A landscape with many valleys, sampled at points; each row gives a point and its height.
From any point a ball rolls to the lowest of the 2 points nearest to it. It stops when none of these is lower. Distance is the straight distance between rows; heights are no part of it.
K409 (h 23.2): [ 93 139 176 176 140 165 154 155 171 170  58 104 103 119  99 140 109  64
  69  89  65 133  97 114 204 146 126 140 164 166 148 156 107 100  70 135
 112 112  92 135  83 112 109 111 135 171 107 123 107 134 144 167]
K840 (h 34.1): [117  89 156 151 133 114 157  89 157 169  65  78 131 115 141 128 112 100
 142  78 137 186 135 119 141 122  84  84 149 142 159 136 142  91  77 151
 154 138 104  99 170 100  88  94 144  93 106 120  95 146 106 153]
K310 (h 72.1): [163 159 134 141 132  99  46 128 148 136 120 181  99 127 119  85 139 121
 117 159  60  83 117 107 105 147 121 123 120  72  61 104 127 107 124 147
  84 122 130 124 146 133 176 114  90 157 127 152 137  84 139 140]
K934 (h 50.3): [162 120  68  98 123 118 152 120 112  78 169  98 177 166 141 167  79 151
 137 100 168 152 142 145  67  92 105 103 143 158 178  89 136  79 167 115
 184 196 100 117 119 120 129 137 158  79 107 132 130 142  97 127]
K198 (h 31.5): [111 130 116 134 125 144 164 124 106 144 132  96 121 101 132 165 136  73
 142 149 165 195 142 153 147 151 119 144 152 151 138 152 108 151 152  78
 126 122 111 150 104 121 110 143 133 116 139  88 132 156 120 137]
K17 (h 52.3): [167 138 103  74 124 110 147 155  83  74 137  94 172 193 130 181  86 126
 132  71 159 130 127 131 113 107  91 125 181 143 204 100 145  92 138 129
 168 169  96 118  94 120 144 161 163  95 123 148 100 142 118 132]
K977 (h 45.3): [139 117 160 103 142 142  70 135  82 113 110 156 161 133 109 137 167 106
 113  56 131 119  68 119 112 172 106 134 164 136 167  96 127 174 104 114
 103 137 105 134 163 130 155 130 130 164 151 117 108 187 147 140]
K881 (h 27.2): [108 107 160 119 134 113 168 105 129 114  92 106 141 112 148 111 160 138
 150  98 166 160 114 146 132 133 113  91 105 149 163 146 135 122 111 179
 120 107 153  93 160 114  92 139 167 111 117 115 101 162 102 144]
K556 (h 34.6): [165 163  69 122 149  98 136 128 168 118 156 118 100 162 114 122  92 152
 124 165 104  94 173 101 134  91 150 132 110 104  85 142 157  69 162 122
 148 130 157 125  77 137 145 133 122  92 109 160 141  36 131 110]
K85 (h 77.4): [117 128 127 128 107 174 142 195 136  56 160 134 162 144 111 191  92 153
  98 141 123 132 102 159 134 121 115 131 147 194 175  88  66  99 142 129
 118 182  59 162  64 111 134 146 169 144 147  99 132 160 110 178]
K127 (h 81.9): [147 180 159  80 139  86 132 141  71 132  84 138 113 144 126 115 151  92
 133  88 119  72 127 120 168 147 116 149 152  81 121 157 170 138 122 182
 100  65 178  91 110 140 141 160 139 141 131 169  78  96 156 121]
K245 (h 70.4): [118 133 172 164 102 117  91 142 171 157  77 158  99 106 121  82 141 144
 119 179  46 108 129 102 158 121 123 140 133  78  66 116 117 122  83 176
  85 128 108 122 125 131 150  99  96 159 129 134 133  87 162 158]
K450 (h 41.1): [124 146 143 136 151 176 130 160 148 127 159 142  74  87 176 156  76  83
  85 197  82  92 140 170 162 156 113 107  94 126 159 154 101  86 128 131
  84  72  87 132 112 111 133 140 165 169 130 214 123 153  58 128]
K696 (h 75.3): [135 114 130 137  99 163  71 176 112  97 171 176 138 130 128 165 127 150
 123 184 102 105 124 161 110 146  90 144 117 115 134  59  69 137 158  86
 121 180  58 199 132 131 172 157 113 141 159 133 145 152 134 159]
K161 (h 64.8): [150 132 143 137 105  88  98 116 119 161  90 120 143 141 100 116 150 122
 136 104 109 160 138  72 134 100 150 157 191 116  65 112 156 133 102 128
 129 154 134 110 123 140 147  77  69 140 132  83 129  82 187 135]
K974 (h 50.2): [135  77 118 135 116 147 126 121 136 142 125 112 163 152 113 155  93 171
 132  89 156 149 144  99 113  98 124 126 164 142 159  89 138 138 111 102
 173 202  79 142 138 106 118  92 118  92 142 105 134 153 126 130]
K786 (h 38.0): [146 151  93 107 183 102 146  83 102 143 132 108 113 139 135 117 144  76
 148  96 169 118 141 162 104 164  88  98  86 109 143 185 146  96 164 105
 157  72 187 108 163 125 112 164 159  84 103 169  95 130  99 103]
K686 (h 77.1): [141 102 137 131 106 189 127 172 136 135 189 137 106 128 150 161  46 166
 100 180  96  69 189 109 159  92 164 172 129  87 139 127 132 157 136 105
 129 143  67 152  79 109 123 129 124 140 164 180 171 135 108  93]
K870 (h 76.1): [144 117 132  96 113 157 124 170 102  98 180 140 123 137 155 152  85 171
 116 170 124  66 170 128 139 105 131 156 117  94 159 113 135 143 153 126
 125 131  94 142  96 119 142 165 141 126 157 184 142 141 111 100]
K774 (h 63.0): [ 47  71 151 162 112 146 142 117 160 198  60 136  87 109 116  80 181 162
 165 152 115 134 126 120 151 146 126 146 122  83 123 155 132 190  81 120
 153 126 133 166 171 140 100 117  86 117 136 105 122 130 170 149]
K712 (h 44.4): [178 106  91 127 119 111  71  97 133 108 172 139 165 148 144 136  66 173
 137 130 123 126 150 117  53  89 114 106 121 107 130  54 145  96 149 117
 163 190  86 131 171 131 170 100 105 104 121 161 157 121  96 114]
K11 (h 68.4): [125 128 177 160 115 125  98 148 187 121 104 142 132 115 118 109  97 171
  86 138  58 107 104  69 154  87 169 132 134 140 102 102 131 106  76 192
  94 141 113 103 104 127 142  78 121 176 132 132 148  98 142 137]
K736 (h 81.1): [134 181 132  77 138  99 161 154  81  94 124 134 120 153 120 119 167 135
 135 126 148  71 135 137 170 133 131 148 111 111 122 165 141 133 156 171
 118  61 204 107  90 146 134 196 159 126 124 153  94  94 157 116]
K408 (h 35.5): [141 127 106 147 158 127  79 108 134 156 125 146 127 144 102 133 135  95
 130 109 113 125 117 137  96 168  72 109 126 105 112 113 114 114 139  65
 159 148 106 160 178 125 152 128 108 108 124 136 114 127 130 138]
K989 (h 74.2): [123  71 108 105 120 180 132 123 108 108 216 149 141 120 137 135 112 200
 129 146 173  97 153 129  83 113 177 144  97 120 146 118 130 203 162  85
 133 162 113 158 138 115 104 137 132 118 167 118 172 179 106  87]
K309 (h 70.5): [ 76  80 114 165 124 179 111 139 133 148 148 156 133 137 104 148 156 157
 137 147 144 135 100 158  94 162  96 116 106 151 138  94  69 160 147  51
 163 189  76 219 171 126 112 141 103 116 148  78 139 163 139 159]
K594 (h 47.7): [ 97 117 138  97 106 105 157  89  85 142 113 118 140  91 142  88 176 117
 176 129 203 174 133 121 126 141 177 150 129 118 129 183 168 204 139 144
 104  81 201 103 146 142 113 133 123 134 137  85 139 152 140  94]
K255 (h 58.5): [158 116 102  83 143 127 166 136 125  64 188 118 156 141 151 151  86 186
 116 121 161 113 135 109 101  84 181 115 121 168 167 123 162 115 147 157
 133 137 151  81  95 127 115 120 176 114 132 152 143 131  96  89]
K617 (h 76.3): [120 143 137 138 123 168  88 186 143  65 162 168 149 131 114 165 134 151
  92 151  95 104  80 155 127 152 116 128 108 164 145  73  60 117 137 133
 103 154  89 169 104 129 161 154 143 171 148 121 138 147 127 169]
K869 (h 66.5): [144 113 165 149 112 114  93 120 140 124 110 126 160 114 122 135 119 140
 114  99 105 168 103  79 119 104 154 128 173 163 106  78 138 124  80 154
 110 162  98  99 133 126 143  64 102 163 140  93 142 128 148 137]
K485 (h 73.6): [160 161 145 143 148  74  86 109 150 150  89 151  99 126 127  65 141  94
 128 120  75 102 116 111 107 148 109  96 118  75  68 138 145  82 106 177
  90  96 160  91 163 115 143 105 114 133 106 152 114  75 123 139]
K345 (h 41.9): [158 132 137 137  97  72 134  76  98 161 117 101 137  95 171 113 139 104
 178 156 164 191 175 145  95  97 105 126 146 107  93 126 138 100 145 153
 137 124 143  85 156 136 125 101 110 105 120 121 139 116 112 124]
K41 (h 81.8): [132 106 104  90 127 102 137 143 129 114 101 122 159 196  76 120 138 219
 145  75 153  77 131  95 153  94 136 143 128 110 152 128 157 142 130 137
 181 165 162 152 117 143 134 165 123  81 121 125 104  84 189 128]
K223 (h 77.8): [ 82 124 140 133 157 158 166 157 174 134 112 136  86 127 112 109 120 156
  85 139 103  53 124 124 185 131 159 105  68 131 155 180 116 112 112 157
 115  77 155 131 113 123 102 155 172 143 120 174 105 123 110 124]
K612 (h 61.2): [ 95  83 141 168 109 125 112  91 145 206  88 138  86 102 129  79 164 145
 177 174 119 148 161 113 120 127 136 144 121  62  78 141 148 179 107 110
 142 134 132 145 180 143 118 100  68 110 141 109 148 115 157 128]
K952 (h 56.1): [144 122 110  92 167 137 178 134 123  60 157 109 155 152 141 164  88 133
 110  61 172 129  99 132 102 119 139  93 134 199 211 135 151 108 128 155
 127 130 130  82 109 110  99 124 204 115 127 138 109 168  71 113]
K656 (h 28.7): [150 150  44 126 153 107 153 107 167  92 178 117 138 161 110 130 119 170
 134 138 133 128 148 135  95  97 148 102  77 154 102 120 131  62 185 106
 181 161 168 138 105 143 130 143 135  79  84 125 143  60 137 128]
K286 (h 67.0): [ 53  85 132 140 130 180 150 125 146 141 130 137 114  84 129 118 148 128
 119 145 161 143  98 146 136 173 153 123  96 151 164 158 107 188 119  99
 102 122 119 176 152 119 102 131 132 146 141  93 145 193 112 125]
K274 (h 63.2): [128  88 148 146 100 112  89 101 127 187  97 135 127 122 110  91 154 158
 151 129 119 139 152  68 127  98 173 160 159  89  67 121 161 189  98 119
 126 152 135 121 160 142 134  71  61 137 148  91 150 105 179 108]
K958 (h 78.4): [102  95 134 115  93 190 167 186 115 102 151 123 142 131 138 175  77 154
 115 151 142 115 140 160 142 111 101 135 149 148 193 116  95 119 132 122
 123 175  43 169  93 100 112 150 167 124 158 120 117 181  90 156]
K675 (h 21.1): [134 132  67 149 146 116 133  86 162  88 166 137 166 148 108 115 157 175
 143 107 149 157 103 143  54 108 147  83  69 172  95  88 117  89 168 123
 167 178 164 126 169 152 119 115 119  97  82  92 148 104 137 138]
K625 (h 47.5): [134 172 111 132 147 129 106 172 151 114 120 143 106 171  78 141 117 116
  97 122  81  73 112 117 169 146 115 142 122 117 120 125 113  92 137 112
 130 122 129 166  77 137 158 159 127 130 122 153 111  77 156 147]
K501 (h 75.1): [150 172 143 146 167 100 108 111 168 126 108 130  96 118 129  97 117  73
  97  86  85 127  96 104 125 150 150  95 119 151  95 144 153  78  81 161
  84  74 165  75 133 113 125  77 131 160 104 137 128 100 105 115]
K185 (h 42.4): [102 118 117 142 100 133 140 142 167  86 142 149 127 142 130 104 153 222
 155 203 109 108 137 157 126 109 107 114  57 146 123 100  87 102 157 155
 142 164 135 170 131 136 124 176 138 116 121 123 144 100 141 159]
K329 (h 31.1): [147 157 158 111 101  75 113 145 111  94  89 140 133 149 142  96 162 145
 156 145 100 103 125 164 143 132  65 113 103  89 119 110 106  96 132 202
 115 105 141 117 135 137 153 174 137 120 110 155  94  97 143 172]
K894 (h 47.6): [125 150 111 120 155 145 103 163 131 157 123 161  79 145  90 115 124 127
  94 145  88  24 135  99 165 148 144 165 116  65 107 154 144 147 132  92
 113  99 140 157 100 137 150 159 116 142 137 183 118  90 159 104]
K61 (h 80.1): [104 145 120 104 141 123 189 127 114 116 135 114 104 120 134 110 169 144
 143 156 164 109 143 144 160 131 154 129  79 139 132 187 134 141 155 148
 116  70 205 108 109 133  97 183 166 119 126 135 117 122 128 103]
K746 (h 81.2): [121 113 135 111 132 110 140 149 156 135  86 118 143 179  79 111 123 198
 117  73 128  79 127  61 176  84 168 145 143 119 130 143 169 138  97 159
 151 144 164 116 100 138 117 128 124 111 124 126 109  77 180 112]
K841 (h 49.0): [172 164 108 140 168  90 163 103 147 134 122  74 119 145 142 150  87  66
 127  81 132 185 144 122 128 122 109  91 153 168 122 147 153  40 125 130
 158 109 138  75 106 116 110  91 149  94  93 136 112  91  98 131]
K437 (h 30.3): [104 114 132 153 132 124 117  97 118 131  90 126 158 142 112 120 198 106
 165  76 156 184  69 173  91 169  69  88 123 156 137 110  89 138 123 114
 153 147 126 148 198 136 116 135 113 108 119  73 110 165 135 179]
K930 (h 40.9): [177 114 129 103  84  86  80 131 121  86 140 123 168 152 146 125  84 195
 139 140  99 117 154  99 106  64 121 137 150 104 134  56 151 106 125 180
 138 177  98 123 121 141 177 115 111 124 130 154 144  93 127 129]
K480 (h 78.9): [ 83 126 131 132 138 158 175 152 141 139 128 128  86 109 134 126 139 133
 117 181 130  95 143 146 180 137 139 131  83 127 142 177 109 136 140 125
 117  85 149 146 105 127 101 169 155 128 129 146 118 128 124 123]
K434 (h 82.7): [139 160 172 106 150 108 143 139 100 137  79 114 120 141 121 129 124  79
 107  56 113 107 107  94 174 137 133 141 171 135 149 159 171 128  83 168
  98  78 152  85 100 128 121 126 143 153 123 155  94 112 147 118]
K153 (h 46.0): [173 140 103 113 155 107 158 122 119 131 137  90 137 156 132 166  84 107
 121  74 148 154 145  89 131  99 140 135 186 152 145 137 180  98 125 113
 165 135 136  88  88 131 117  94 132 106 124 134 123 103 128 100]
K598 (h 45.9): [153 149 115 128 124  75 173  76 111 141 120  76 143 106 153 131 145  81
 166 114 183 212 155 142 107 107 124 117 148 148 107 160 145  88 150 144
 157 106 178  76 136 133 103 109 127  93 106  98 124 113 114 122]
K895 (h 54.1): [144 129 123  96 156 123 167 140 114  90 109  88 166 175 124 164 112 108
 123  32 160 142 100 143 130 135  85  97 157 171 208 129 132  88 120 138
 157 140 114 110 122 105 109 145 179  93 117 131  81 156 105 146]
K187 (h 30.2): [117 108  80 133 128 143 183  85 133  93 181 127 149 124 142 125 152 180
 166 154 187 160 141 169  56 107 128  95  71 182 133 117 111 115 184 114
 156 179 145 139 163 134  86 163 153  93 105  93 143 151 114 122]
K120 (h 11.6): [147 155  74 119 171 114 105 109 129  93 174 152 157 154 103 121 161 131
 113  73 152 114  83 135  65 145 154  99  88 158 108 110 132 117 157  93
 156 134 182 119 157 149 142 122 123 125 107 106 129 124 131 113]
K926 (h 42.7): [148 168 122 112 134 100 170 133  94 147  97  74 140 154 114 165 135  66
 132  84 151 177 143 105 176 119 135 162 210 146 113 166 158 126 131 117
 148 111 158 100  63 135 116 126 118 112 121  93 101  89 171 121]
K231 (h 54.9): [145 132 119 123 149 156 111 126  98 154 135 117 130 118 120 164 104  55
  97  75 131 167 116  90 138 149 169 178 206 163 144 142 164 185 109  59
 106 121 103 128  96 125 136  88 105 172 143 106 156 151 141  89]
K10 (h 76.5): [104 150 142 154 166 134 128 124 192 134 101 132  85 109 116  89 130 106
  81 113  84  93  91 122 154 153 156  90  76 142 115 159 123  99  83 157
  94  74 159 105 137 113 112 108 146 157 110 143 121 119 106 123]
K445 (h 64.9): [ 24  70 153 142 122 173 180 135 150 185  67 134  88 101 123  99 166 138
 141 139 138 122 120 140 171 173 129 137 104 101 178 188 125 195  97 109
 134  95 130 182 163 132  88 143 126 129 124 116 109 163 146 141]
K227 (h 35.4): [120 177 105 163 179 168 123 163 176 126 153 134  76 124 117 162  95  59
  69 153  75 106 107 161 160 176 113 104  88 160 124 156  81  66 136  86
 113  88 114 154  95 113 129 139 156 154 118 164 125 118  91 135]
K178 (h 79.3): [113  88 100 168 146 158 163 120 198 202 112  92  85 136 108 134  57 146
 107 134 118 114 179  87 173  98 142 125 126 121 126 164 148 101 110  83
 178 152 101 144 115  98  89  93 121  91 118 157 127 102 120 110]
K917 (h 84.5): [122 154 152 127 126 153 145 161 142  97 155 122 131 103 129 151 100 119
  78 132 117 138  88 100 162 108 207 147 157 192 134 140 132 158  97 158
  75 101 138  89  64 129 118 102 152 197 144 110 153 147 115  96]
K266 (h 24.7): [101  75 136 157 162 173 121  94 177 186 112 126 107  86 137 118  82 122
  94 102 112 121 123 102 134 145 133  95 112 128 159 147 147 131  86 108
 135 129  91 136 184  94 100  75 137 134 121 160 127 168  86 113]
K739 (h 48.1): [123 114 134 112 134 154  83 122 107 102 151 157 156 103 115 132 150 119
  99  84 154 137  67 114  90 158 175 132 139 169 149  99 128 198 104 102
  86 132 126 126 156 129 142 105 122 184 155  82 148 197 118 108]
K944 (h 44.5): [151 160 102 123 143 108 107 124 106 182 118 141  74 123 124 117 130  90
 138 170 107  86 172 121 146 148 125 165 131  55  74 163 149 134 151 100
 120  89 157 133 113 133 142 141 106 118 134 164 120  80 147 104]
K734 (h 30.0): [170 140 103  94 103  70 151 121  75 104 120  97 193 169 124 148 166 128
 162  82 186 180 128 142  96  97 113 132 187 144 134 114 127 112 161 130
 179 163 141 109 117 149 136 138 116  93 116  88 113 124 162 149]
K287 (h 37.5): [ 96 101 113 146 121 132 155  68 129 129 156 134 124  94 156  92 177 165
 180 176 187 166 136 160  66 128 141 111  69 146 112 140 124 157 161 124
 131 133 172 137 185 148  96 146 120 110 126  96 159 156 115 113]
K633 (h 29.0): [154 167 110 130 151  79  82  77 109 116 147 167 146 125 131  78 189 100
 156 105 147 122  91 182  42 159 100  82  71 112  85 131 112 104 162 150
 119  94 200  99 213 149 143 137 121 132  99 142 121 126 105 124]
K563 (h 73.7): [107 134 164 127  76 143 146 172 108 153 109 126  88 108 169 143 113 111
 146 218  79 115 190 161 178 119  67 161 145  55 116 114 103 129 131 142
 119 123  69 147  95 127 149 160 116 122 139 170 111 117 139 155]
K201 (h 16.1): [109 151 193 150 107 137 141 164 125 147  62 110 131 126 106 155 134  75
 103 104  79 149 110 120 205 131 105 160 197 147 127 124 106 122  83 155
 103 128  89 127  74 128 129 132 123 158 129 107 102 120 175 178]
K557 (h 51.1): [125 117 141 114 131 127  74  84 112 123 153 158 147  76 132  98 151 115
 114  99 157 142  87 103  77 148 199 124 117 145 119 108 161 193 103 122
  84 107 162 100 187 134 151  76 101 190 143  94 162 177 112  84]
K942 (h 73.1): [114  65 121 113  86 171 136 149  84 115 182 143 141 141 136 144 135 189
 156 165 168 114 158 153  95 118 128 159 123 109 153 108 106 200 160  84
 144 182  78 185 131 122 110 157 120 103 174 100 160 177 129 121]
K357 (h 80.3): [110  89 108 149 140 119 143 114 206 173  92 120 103 153  92  93 100 199
 122 134 112  85 157  73 161  86 153 118 107  98 102 153 156 109 103 141
 161 151 145 128 127 116 101 113 117  83 109 143 126  67 148 122]
K159 (h 37.7): [198 204 118  90 137  67  70 139  70  88 151 167 152 157 123 124 167  78
 127  86 120 108  99 144  87 158 119 142 152 111  94 117 130 106 156 142
 116 104 179 100 119 154 185 131 112 166 127 143 114  94 151 135]
K855 (h 36.6): [108 123 146 124  89 108 109 157 152  81  97 165 124 145 138  70 157 217
 152 185  73  71 122 165 147 117  71 105  66  89 134  95  97 104 130 218
 114 127 129 150 146 145 151 177 140 126 111 167 112  92 135 179]
K464 (h 51.7): [ 85 134 147  80 122 131 168 127  84 140  93 125 121  96 136 116 141  76
 136 109 176 144 121 126 180 174 176 165 145 114 169 201 173 220 128 135
  75  47 171 117 114 128 114 150 144 157 132 121 125 168 136  84]
K394 (h 69.1): [ 74 106  99 159 146 187 138 132 141 124 181 150 119 107 118 151 151 133
 120 168 157 137  97 167  99 172 134 112  73 185 132 123  74 156 161  57
 127 154 115 204 144 122 104 154 134 133 136  77 150 165 118 133]
K13 (h 21.2): [125 156  96 119 160 108 105  86 122 104 163 162 133 116 117  81 195 131
 129 103 167 101  82 154  61 162 158  96  53 137  99 142 132 145 151 118
 118  93 222 113 185 152 135 138 121 144 113 110 131 137 121  96]
K581 (h 75.5): [144  96 100 127 143 189 107 131 134  98 212 153 149 124 143 169  64 166
 100 130 142 109 126 124  73 118 158 117 119 158 162  82 129 147 146  95
 130 175  79 143 134 102 127  94 144 136 155 139 167 178  77 103]
K428 (h 86.0): [133 173 180 113  97 143 119 171 109  98 159 142 122  82 162 141 110 106
 106 200  98 127 125 120 175 110 177 169 156 137 100 130 124 179 116 175
  48  77 129  91  67 139 144 124 134 201 153 136 157 131 127 106]
K152 (h 37.8): [129 181  98 140 148 121 167 122 124 142 121  84 112 115 117 163 139  25
 118 109 147 210 121 144 165 168 135 140 158 178 113 172 121 115 139  81
 126  86 158 125  82 125 112 128 128 132 112  79 126 121 127 131]
K792 (h 32.9): [113 123 141 119 157 114 138  87 126 135 105 127 115 104 143  92 161 106
 142  99 148 129 112 154 119 170 107  81  79 119 148 162 136 123 122 152
 118  73 177 107 187 120 109 140 152 118 111 147 103 152  96 122]
K820 (h 43.7): [132 104 126  92 108 102 138  77  72 121 160 137 161  89 157  94 179 151
 179 130 222 156 136 145  62 119 172 136 116 123 132 152 149 189 165 143
 115 105 188  96 171 154 120 128 124 129 139 106 156 170 113  86]
K118 (h 39.5): [132 154  93 148 121 133 153 148 164 132 166 116  96 134 123 141  94 148
 124 221  99 119 185 117 165  91 150 155 113 119  69 140 118  96 162 102
 141 130 130 143  58 134 128 140 123 110 127 138 157  59 142 115]
K965 (h 52.7): [153  95 129 131 126 148 116 102  97 161 128 101 156 121 122 165 104  82
 123  74 155 193 134  89 115 126 139 155 214 161 144 108 157 167 110  67
 141 166  72 126 130 116 128  71 101 134 150  91 145 168 126 117]
K295 (h 23.7): [104 136 171 138  97 141 156 153 112 137  95 106 130 108 128 152 146 102
 132 150 123 178 128 136 180 119 116 154 175 138 127 131 106 148 111 146
 106 128 100 126  86 129 118 136 130 141 143  87 118 137 151 156]
K586 (h 32.0): [120 124 180 129  66 102 153 121  92 115 104  96 161  91 164 138 152 103
 171 165 157 231 130 145 139 100 119 142 189 155 116 117 110 151 117 181
  90 129 104  93 109 131 119 115 131 135 147  64 131 154 125 158]
K880 (h 33.8): [169 146  94  84  79  62 156 129  80 104 113  77 175 182 135 143 130 150
 179 124 166 157 172 142 122  75  90 148 173 109 134 110 133  92 161 148
 188 165 133 115  98 145 144 164 119  74 106 121 116  93 161 142]
K156 (h 44.1): [121 143 103 139 105 132 123 171 152 100 149 136 127 154 101 141 129 183
 128 188 101 108 144 130 157 100 126 152 113 129 101 100  92 107 155 121
 148 165 116 173  76 140 154 163 121 117 127 116 143  74 160 151]
K367 (h 60.9): [158 132 145  89 100 124 157 159 101  63 189 114 157 120 172 153  89 164
 127 163 149 138 148 105 125  66 175 150 164 147 135 119 152 146 137 177
 101 119 128  70  66 133 126 120 161 143 151 133 150 133 109  92]
K509 (h 34.0): [189 183 127  96 142  63  77 109  83  92 138 155 169 149 133 105 172  88
 148  70 137 120  86 172  61 153  92 100 119 114 117 120 116  89 154 166
 127  91 183  94 179 145 165 132 131 137 108 155 107 119 121 136]
K64 (h 37.6): [177 134 109  94  90  77 112 135 104 117 132 108 153 172 133 133 100 173
 154 141 124 118 183  98 129  63 123 163 173  85 111  93 159 109 148 146
 166 169 126 126  95 148 168 137 101  97 125 146 128  65 161 121]
K100 (h 31.0): [141 103 113 155 167 152  71  78 135 192 135 137 114 106 123 125 103  79
 111 101 116 135 131  98  96 158 115 121 139 110 116 122 155 142 109  56
 137 137  93 141 189 116 136  79 101 128 131 148 142 150 107 100]
K845 (h 55.3): [119 125 126 138 133 139  97 101 144 147 149 152 101  80 135  87 140 148
 113 167 123 110 128 100 118 130 190 132  86 108  81 138 143 171 112 124
  94 104 163 114 155 131 136  93 103 160 142 123 162 128 122  82]
K541 (h 58.2): [ 97  89 141 144 119 149 138  92 149 169 136 129  91  71 157  95 121 153
 140 182 136 135 163 114 138 121 168 129  89  91 110 159 148 174 116 130
 114 107 138 126 155 122 109 107 113 126 138 137 161 143 109  93]
K584 (h 37.1): [140 134 154 144  96  66 137 104 129 150  69 105 121 122 159 100 142 123
 173 153 115 163 159 150 131 113  71 111 131  96  95 124 125  81 118 189
 140 122 134  94 151 128 123 127 122  93 107 134 105  98 126 159]
K505 (h 34.7): [123 128 121 155 159 119  85 100 137 134 102 143 151 162 103 105 169 105
 154  82 117 145  84 171  84 170  45  77  95 120 118 107  90 102 132 104
 164 145 123 153 214 132 132 141 113  94 103 123 105 142 128 164]
K169 (h 42.3): [101 144 139 129 156 141  97 138 114 141  99 146 122 125  97 121 187  64
 110  79 118 121  69 147 141 205 106 131 122 136 143 135 108 163 104  88
 112 100 141 158 151 126 139 145 127 157 131  99 103 160 150 142]
K547 (h 63.5): [166 127 168 121 101 111 128 141 121  90 150 110 143 104 186 159  62 137
 125 151 119 162 144 107 115  80 128 123 165 149 147  86 148  97 103 188
  93 134  83  75 105 116 134  89 149 146 139 153 144 143  84 118]
K341 (h 15.2): [ 98 110 157 172 143 180 136 135 175 171  95 117 108  89 123 140  84  86
  69 113  86 134  99 107 174 146 155 135 147 165 157 156 117 129  81 109
 106 121  78 138 113 103 105  91 134 179 121 136 135 162 112 132]
K9 (h 74.8): [113 139 146 111  74 164 153 201  93 122 146 119 111 139 148 172  92 132
 133 205 106  97 188 156 187 102  91 177 157  88 136 112  97 138 157 118
 128 139  64 166  57 128 144 189 128 117 154 156 125 126 140 140]
K276 (h 29.7): [106 161 148 178 164 161 113 160 194 137  94 128 105 140  98 132 118  61
  76  89  54 123  84 142 168 175  92 102 112 161 132 133  71  61  92 118
 117 112  98 149 115 105 127 116 143 148 103 136 107 124 121 179]
K56 (h 71.8): [ 82  49 142 146 108 182  98 129 124 145 151 181 129 118 132 117 160 195
 146 157 140 101 115 148  86 153 121 127  92 103 150  94  97 206 129  88
 135 173  84 198 197 127 121 135  98 126 167 111 149 188 127 141]
K817 (h 72.2): [127 123 178 149  77 133 103 147 125 159 107 140 103  96 159 124 120 124
 137 215  62 135 174 127 159 107 100 165 157  66  78  94 109 139 109 149
 102 137  67 132 109 130 156 115  93 148 146 146 139 112 152 153]
K637 (h 78.3): [115  93 127 152 136 182 152 152 183 169 142 127  87 127 130 134  36 174
  85 166  92  60 178  94 176  84 166 137 107 107 149 156 137 110 117 115
 150 136  87 150  97 100 106 109 141 130 131 194 144 121 103 106]
K494 (h 83.5): [113 149 173 121 139 140 133 154 123 113 104 124 135 121 111 138 121 103
  81  68 114 117  72  92 169 134 178 149 170 171 156 144 149 163  72 159
  79  92 141  95  87 128 124 117 143 191 134 112 121 148 142 111]
K6 (h 41.4): [157 164  86 110 159  97 134 114  92 157 130 120  98 148 120 128 142  76
 150 133 143 103 161 147 129 155  96 140 119  83 107 168 138 107 175  86
 158  91 172 131 123 134 133 168 130  92 117 161 100  92 138 112]
K499 (h 73.9): [148 116 130 159  93 133  71 128 131 136 148 153 113 114 155 133 112 136
 144 210  86 133 167 150 102 126  80 130 112  79  90  70  94 107 146 108
 129 165  63 157 152 128 168 124  90 123 145 153 152 126 115 149]
K267 (h 24.5): [154 149 114 130 118  83 120  95  80 132 109 118 173 147 119 135 200  85
 173  74 181 193 101 169  77 144  87 117 157 145 112 117 102 118 157 107
 166 143 141 122 167 152 138 130 104 105 111  77 118 142 149 159]
K162 (h 37.9): [ 72 128 137 126 163 132 127 106 136 139  95 153 101 121 115  74 202 106
 136  93 135 101  73 164 125 208 106  86  56 117 148 170 119 160 105 127
 117  70 189 149 197 124 111 158 144 131 115 123  96 158 128 134]
K867 (h 47.8): [166 104  88 133 117 123 134  98 115 129 164  98 161 138 148 167  78 130
 144 117 163 183 166 123  73  93 116 119 165 140 136  80 142 102 150  91
 176 192  84 117 137 120 128  97 115  83 127 122 147 148  95 118]

Where does a ball stop that starts at each point below?
K541 -> K881
K712 -> K267
K153 -> K201
K367 -> K867
K989 -> K612
K156 -> K120
K594 -> K120
K894 -> K881

Call two points neighbours if one is among the 2 nearest of the other. Go from one point of each pair to the other, from neighbour to neighbour, staying as low as possible. Name the highest point that can't be avoided.
K341, K267 -> K408
K329, K120 -> K156
K341, K201 -> K409
